Points on a hilly landscape, in no order, each with its height.
A climber steps from a point to the highest of its 2 nearest points, and stops where none of them is higher. Distance is the straight distance between rows; heights are no part of it.
z153 height 335:   5  -8 -11  -8   3  19  13   3   5  -2  -2 -27  -7 -22  22 -18 -42  -1   5   0 -13 -35   5
z351 height 580:  19   2 -13  16   6   9 -12  17   3  -2  20  12   0 -24 -26 -28  22  -2 -23   0 -22  -2 -39
z759 height 375:  18 -23   3 -26  12  25  -9  22 -11  -3   4  -1   6  11 -13  -8  37  -2  -5  14 -18  25 -16
z336 height 242: -23  13   6   9 -22  -8   6   3 -16   5 -20  10  -2  17  35  31   6 -11  19  -4   0  -1   7
z84 height 683:   7  -4  -2  -1   0  -5  18   6   3  23 -15  16 -16 -11  14  15 -10   4   4 -11  -2 -18   0
z473 height 755:  -7  13 -12  26   8 -11 -26 -25  -9   8  25   2  -7   0 -34 -14  12  -9 -16   6  21   8 -12
z561 height 225:   3 -33   7 -18   5   6  -8 -17   3 -17 -20 -30   0  19  -8  -2 -15 -31   8  18 -11  10  49
z698 height 523:  -2  14  -9  23  10 -11 -21   3  -1 -12  10  33  11 -15 -15 -21  37  11 -13 -14  -9   0 -32
z256 height 459:  -3  25  -6  19  -4 -27 -49 -27 -13  13  20  10  -9 -13 -11   1  -7  19 -19   5  15  16  -9
z204 height 796:  13  25 -10  37   2 -17 -38 -14  -5  13  26  13  -3  -1 -49 -18  29 -11 -26  15   8   7 -22
z579 height 298:   8 -17  -7 -20   9   4  24  18  -7   4 -18 -29   6  -2  14   9 -33   0  28  -6  -1 -37 -10
z369 height 490: -19   0 -11   5   4  -4 -12   1 -11   7   2  22  -1  19   5   4  27   3  -3  -9  13  12  -2
z597 height 434:  -3  44  -5  20 -10 -29 -29 -36 -10  12  13  -1   4  -8   2   9 -15   8 -12   5  30   2   5
z923 height 497:  17   9  10  -2  16  12  21  -1  21   8  -5  19  -2  -7  -4 -14  14  20  -2 -28   1  -3 -17
z422 height 758:  -4 -13  10  -4  -7  -3  16   5   3  28  -7  13 -12   8  -1  31   0  -5   9  -3   3  11  13
z705 height 644: -13 -17   1   3   5  12 -28 -22 -13  -3  18 -17  -1  19 -12   5  20 -24   0  13  21  23  -5
z976 height 614:  -8  20  -1  22   5  -3   4 -10   5  -2  21  18  16  15  -9 -26  26   5 -17 -15  14   5 -10
z290 height 206: -21   7  17  24 -10 -10  15   8  -6   8 -12  17   8   2  20  20   8  -2  -2  -7  19   7  -9
z533 height 522:   9  16   7   2   8 -29  19 -15  17  -3  12  35  16  -7  17   7  20  33  -9 -28  -1 -14 -10
z195 height 657:   1  23 -10   6 -17  -8  -7 -21  12   2  24   9 -17 -23  14 -16 -19  28 -23  10 -10  -4  17
z77 height 489: -20  28  -2  20 -28  -6  19   9  -6  -1 -20  -3   7   1  22   9 -20  -1  21  -2  -2 -30   6
z386 height 388:   2 -14   3 -24 -10   2   6  16 -10   0 -20 -18 -17   2   7  13 -26 -11  10  18  -5   0  25
z525 height 708: -16 -12   0   8   1  15   4   0 -13   0   6 -11   0   2  20   5 -16   5   9  14   7  -8  -9
z167 height 777:  11 -13  -1 -19  28  34  -1   1   3   2 -12 -18 -18  -8  16 -36 -14  -8 -24   9  -7   2   6
z503 height 364:  23 -37  14 -28  13  19   7   4  10 -18 -11 -19   8  26  -4  -6  30 -13   2   8 -22  31   6
z941 height 568:  -4  20   4   6  -6   0  12 -16  21 -17  13  16  14  -8  10 -14  -1  31   3 -11   5 -11   4
z10 height 305:  12  -6  -6  -9   7   9  19 -10  23  -2  -3  -4  -8 -25  10 -20 -23  19   8 -21  -5 -38  -1
z874 height 445:  -6   4 -22 -10  19 -12 -15  19  -5   4 -10  17  18  12  -2   1  20  14  -2 -22  10   4  -5
z857 height 139:  -5   3  -8  -7   6   1   5   8   5  -8 -15   4  13 -10  21   0   0  37  24 -24   7 -27 -16
z487 height 553:   6   9 -20  21  23 -10 -25  14  -3  -8  16  20  -5 -16 -42 -26  32   3 -11  -8 -24  -7 -28
z929 height 511:   8   1  10  10  -5   0 -24 -14  -9  18  12  -4 -12 -15 -18  -1  -5 -10 -21  23   8  26 -10
z98 height 695:  -9   8  -6   2   1  -9  -9  -4   8   4  21  23 -10 -20  -5 -12 -12  25 -18  -5  -1   1   8
z17 height 421:   5 -17   9   3  -5  -3  -3  23  -4  10  -4  17   5   7 -16   5  33 -11  -6  -5   3  20 -24
z27 height 265:   7 -14  -3 -10   8  18  23   6 -12   6 -31 -33  13  10   8  11 -23 -19  42   3 -25 -50   0
z919 height 593:  -7   3   6 -15 -25  -7 -26  -5  -8  -4   2 -11  -3   9  -3  19 -13 -20   1  17  16  33  18
z909 height 571:  -2  -7  15  -5 -20   6   7  -3  -2 -11 -13  -9   1  13   3  27  -3 -19  18  15 -19  13  40
z686 height 525:  11   3 -24  12  24  -5 -44  12 -24   7  15  10 -17  -6 -45 -18  20  -8 -20  10 -25  11 -23
z154 height 482:   0  -6   9 -11  -9   0 -15   4 -16  -9   2  -8   0  35 -11   6  34 -18  -4   9   4  38  10
z206 height 171: -19  11   5   9  -1 -14  13   3   3   3 -22  18  15   3  34  12   9  25  10 -22  12 -11 -17
z817 height 659:   1 -33  14 -19  -2   7   6  -1   2  -9 -23  -8  -2  17   1  24  12 -19  21  -1  -3  18  27
z984 height 336: -10   2  -7   5 -18  -1  27  13  -2  -1   2 -17 -13 -19  14   9 -31  -6  30   8 -21 -46 -11
z39 height 573: -11  25  -9  19   1 -24   1 -17   6  -8  17  34  15   1   3  -6  27  18 -16 -20   1  -2  -2
z322 height 706:  -4  -4  -5  22   1   0  -9 -10  -8   3  20   2  -2  17 -22  -4  30 -21 -21  13  17  13 -14
z407 height 828:  10 -13   5  -8  28  29   2  10   4  12  10   0  -8  -5   0 -34   9  -3 -11   4  -8  10 -14
z289 height 408: -23  28 -13  13 -16 -20 -32  -9  -9   4   7   0  10   5   9  13 -11  -3   0  -1  29   3  -5
z603 height 491: -12  17   0  31  -1 -17 -27  -5  -4  -3  21  24  13  -1 -13  -2  28  -2 -19   5   1  18 -35
z735 height 321:  -8  28  25  41  -6 -29  31 -15  13   1  18  14  19   0  22   8  -6   9  -7 -12   9  -7 -10
z661 height 461:   7   4  12  31  -3 -16  -4  16  -3  10  13  20   4  -3 -24   7  34  -6 -23   8  -3  15 -40
z960 height 383: -20  20  -4  13 -26  -9 -23 -16 -21  -3  -3 -21   6  10  17  24 -21 -20  15  11  26   2   5
z695 height 457:   4 -18 -18 -12  14   3 -17  23  -6   1  -6  -9   7  -9 -20  -9  -8 -10 -15   1  16  10  -6
z156 height 112:   1  23 -11 -16 -10   0  20 -11  22 -23   1  -5   2 -10  27   7  -8  43  26 -21  -3 -37  -4
z377 height 455:  -1 -12  19  -5  -4  27  17  13   4  -8 -13  -7  13  18  -4  -4 -10  -6   6  -2   6  23  19
z370 height 279: -10  -1   9  12  -9   8  25   6  -9   7 -15  -5   1  17  20  22  -3   0  27 -17  -2  -7  -3
z390 height 658:   7   4 -12  15  -1   8   1  -1   7   7  23   5  14  11 -31 -34  36 -10 -13   3  15   1 -16
z201 height 352:   9 -15 -11 -34  13  19  12  16 -14  14 -29 -18  -8  10  15   7 -18   3   3   3  -3 -12  15
z82 height 509: -12   4  29  14 -20  19   7  -3  -9  -9  -7 -11  10  16   2  18  -9 -13  13   6   0  28  20
z57 height 353: -17   9 -15   5 -18 -22  -9  -7  -8   1  -1 -11 -17  -5  20   6 -24  -8  18  13  20 -28  -3
z734 height 452: -22  12   5   7 -25   1   8  13 -13 -10 -28 -22   6   8  10  23 -21 -18  42  11   1 -31  11
z913 height 68:  -5  21 -10 -12  -2 -29  11 -20  28 -31   2  19   7 -20   9  16   8  31   5  -8   2 -29  15
z292 height 326: -10  -5 -14  -8  -9  -9  15  20  -9  -1  -9 -18  -3 -14  17   6 -22  -1  26   3  12 -36 -13
z213 height 385: -17  31  -3  18 -20 -29  -7  -1   3  -9   5  13  13  -5   9   3  -7   5 -15 -13  25   7  -5
z184 height 416: -11   1  -4  -2 -23  -1  -7   5 -11  -3 -15 -30 -13   4   3  23 -32 -24  22  23   1  -7  20
z54 height 384:  -3  -1  12   9 -11  29  13   7  -3   9  -8 -18   0   1   3  10 -36 -21  15  12 -17 -24  17
z883 height 615:  24  16  -7  13  10  -4 -14  -2  21 -14  37  19   0 -27 -20 -31  20  22 -27   4 -26   6 -23
z18 height 653: -17 -13  -7   1   4   5 -17  -8 -16  -2  10 -20   0   5  -2   6  -8  -9   1  14  17  12  -3
z458 height 278:  19 -41  16 -38   7   7  -3  -5  -1 -25 -28 -26  -4  13  11   0  -4 -12   8   7 -29  15  46
z258 height 91:   8  30   1 -13 -19 -20  33 -22  33 -40  -6  11   1 -13  16  17 -10  27  21 -14 -15 -36   0
z403 height 524:  -7  14   4  13 -15  -7  20  -4  13  -4   0   5  -2   1  20  -1 -23  22  18  -6   3 -22   7
z664 height 476:   5   9  13  17   4   1   5  -3   3  19  18  17 -12   2 -14 -15  -1  -4 -21  13   3  18   6
z578 height 367:  12 -27   8 -14  20   9  20  12   4  10 -29  -6   5 -10  -6  -1 -21   5  11 -13  16  -4  -3
z493 height 423:  12 -26  18 -18   0  16 -15   4  -3 -19   0 -12   4  13 -11  -8  39 -14   9  16  -6  36  -1
z712 height 773:   3 -33   5 -23  15   7  10   4  -2  11  -7  -2 -19   1  -2  20  14  -6   6   0  -5  16  15
z970 height 759:   0   1  -2  -6  14  16   2   7   0   8  12  -3  -3  -5  12 -17  -2  19  -2   4  -2  -4  -6
z706 height 149:   8 -31  -3 -17  13  14 -11  -2   4   1  -1 -11 -11  20 -29 -18  23 -33 -15  19  10  25  16
z202 height 443:  -3  11  21  29  -5   1  27   0   7  12  11   3  -7  -1  -1   3 -15  -2 -11  -1   3   7   9
z789 height 359:   1   7  -2  -1  -6  21  25   6   4   0 -10 -16  -2  -3  14  -5 -40   1  24  -3 -25 -49   8
z831 height 203:  11 -17 -12 -32  30   9   7  18  -5   9  -7  -3   5  20  -3 -13  16   2  -3 -10  -9   3  -2
z849 height 651:   9   5 -13  16   7 -15 -12  -5  13   5  36  24   1 -22 -21 -21   8  11 -29  -6  -9   7  -9
z777 height 297:  25 -35  18 -33  24  20  21  -8   1  -1 -18 -21   5  21   7   4   7 -10  10  -8 -17   9   7
z447 height 46:   2  27  -8 -12   2 -12  -1 -20  30 -38   5  32  10 -22 -12   0  11  33 -14  -9  -8  -3   7
z255 height 244:  26 -27  11 -38  36  28  13   6  -4  12 -23 -21  -6  16   5 -20  10  -4 -15 -14 -13   5  -1
z216 height 184:   6 -36   2 -29  -2   0 -16 -17   5 -15  -6 -15   3  27 -22  -3   5 -28  -4  16  10  24  34
z887 height 494:   7 -17 -22  -9  24   1 -32  19  -7   9   5   4  -5  -3 -35 -26   5 -10 -28  -1 -10   9 -11
z124 height 341:  12 -30  14 -35  -8  13  11   5 -10 -10 -32 -21  -3   5   2  20 -18 -16  28  10 -30  -6  37
z400 height 591: -11 -21 -13 -19  27  15 -19   5 -24   7   8 -14   0  10  -2 -15  10  -3  -9  20  -1  16  -1
z106 height 483:  -3  11 -13   3 -14 -13 -33  -2 -16  19  10   9 -15 -17 -10   9 -14   5 -16  10  11  17  -8
z674 height 639:  13  -4 -12 -10  -5   2  26  16  13  23  -6  -3 -21 -18   9   7 -30 -11   4  -7 -14 -27   7
z263 height 417:  -6 -16  -7  -4  11  -4  -6  17  -4   7 -20   2   4 -12  -4   3  -5  -1   5  -6  30  -4 -10
z591 height 409:   8  -8  12   2  -5  12  11   7   3  -4  -4  -4  15   9  -7   8  16 -15   2  -6  13  29  -6
z431 height 411:  -6  12  22  25 -18  14  15   0  -6   9  -1  -3 -13  -3  10   7 -32  -2  10  15 -12  -1  16
z240 height 613:  -4  28   5   5 -15 -27  11 -16  27 -21  26  17   2 -12  11   0 -13  28 -17  -1  -8  -3  15
z317 height 550:   9 -12   1 -17  -8   5 -35  -5  -9   9   5 -17 -18  -6 -10   9  -8 -11 -12  19   6  32  15
z938 height 539:  26   4   1   8  15  12   6   9  23   2  10  17   8 -17 -18 -24  21  17 -11 -24 -10   1 -32
z982 height 540: -18   9  -3  -4 -15  -9 -19   4 -13  10   4   5   1  29   8  21  12 -18  -2  -3   9  25  12
z882 height 276:  10  -2  -2  -1  -3   4  16  -2  24  -2  13   2  -3 -39  11  -5 -22  23 -13 -13  -5 -18  -8
z353 height 355: -20  35   5  24 -15 -38  13 -14   9 -17   2  22  21 -10  30   8  -1  12  -4 -18  10 -11   1
z59 height 315:   4 -10  11  -6  14  18  25   3  -9  12 -17  -9  -8  18  11   8 -12  13  24  -2  -5 -10   7

Where does a climber stop that starts at each point below?
z913 -> z98
z54 -> z919
z561 -> z98
z59 -> z98
z533 -> z204

Call two points neighbours if one is among the 2 nearest of the other. Go from one point of each pair to the other, from neighbour to neighbour, staying as high as possible. Name the lowest point that can't be avoided.
z407 / z712 -> z591
z98 / z493 -> z263
z98 / z204 -> z533
z407 / z204 -> z705
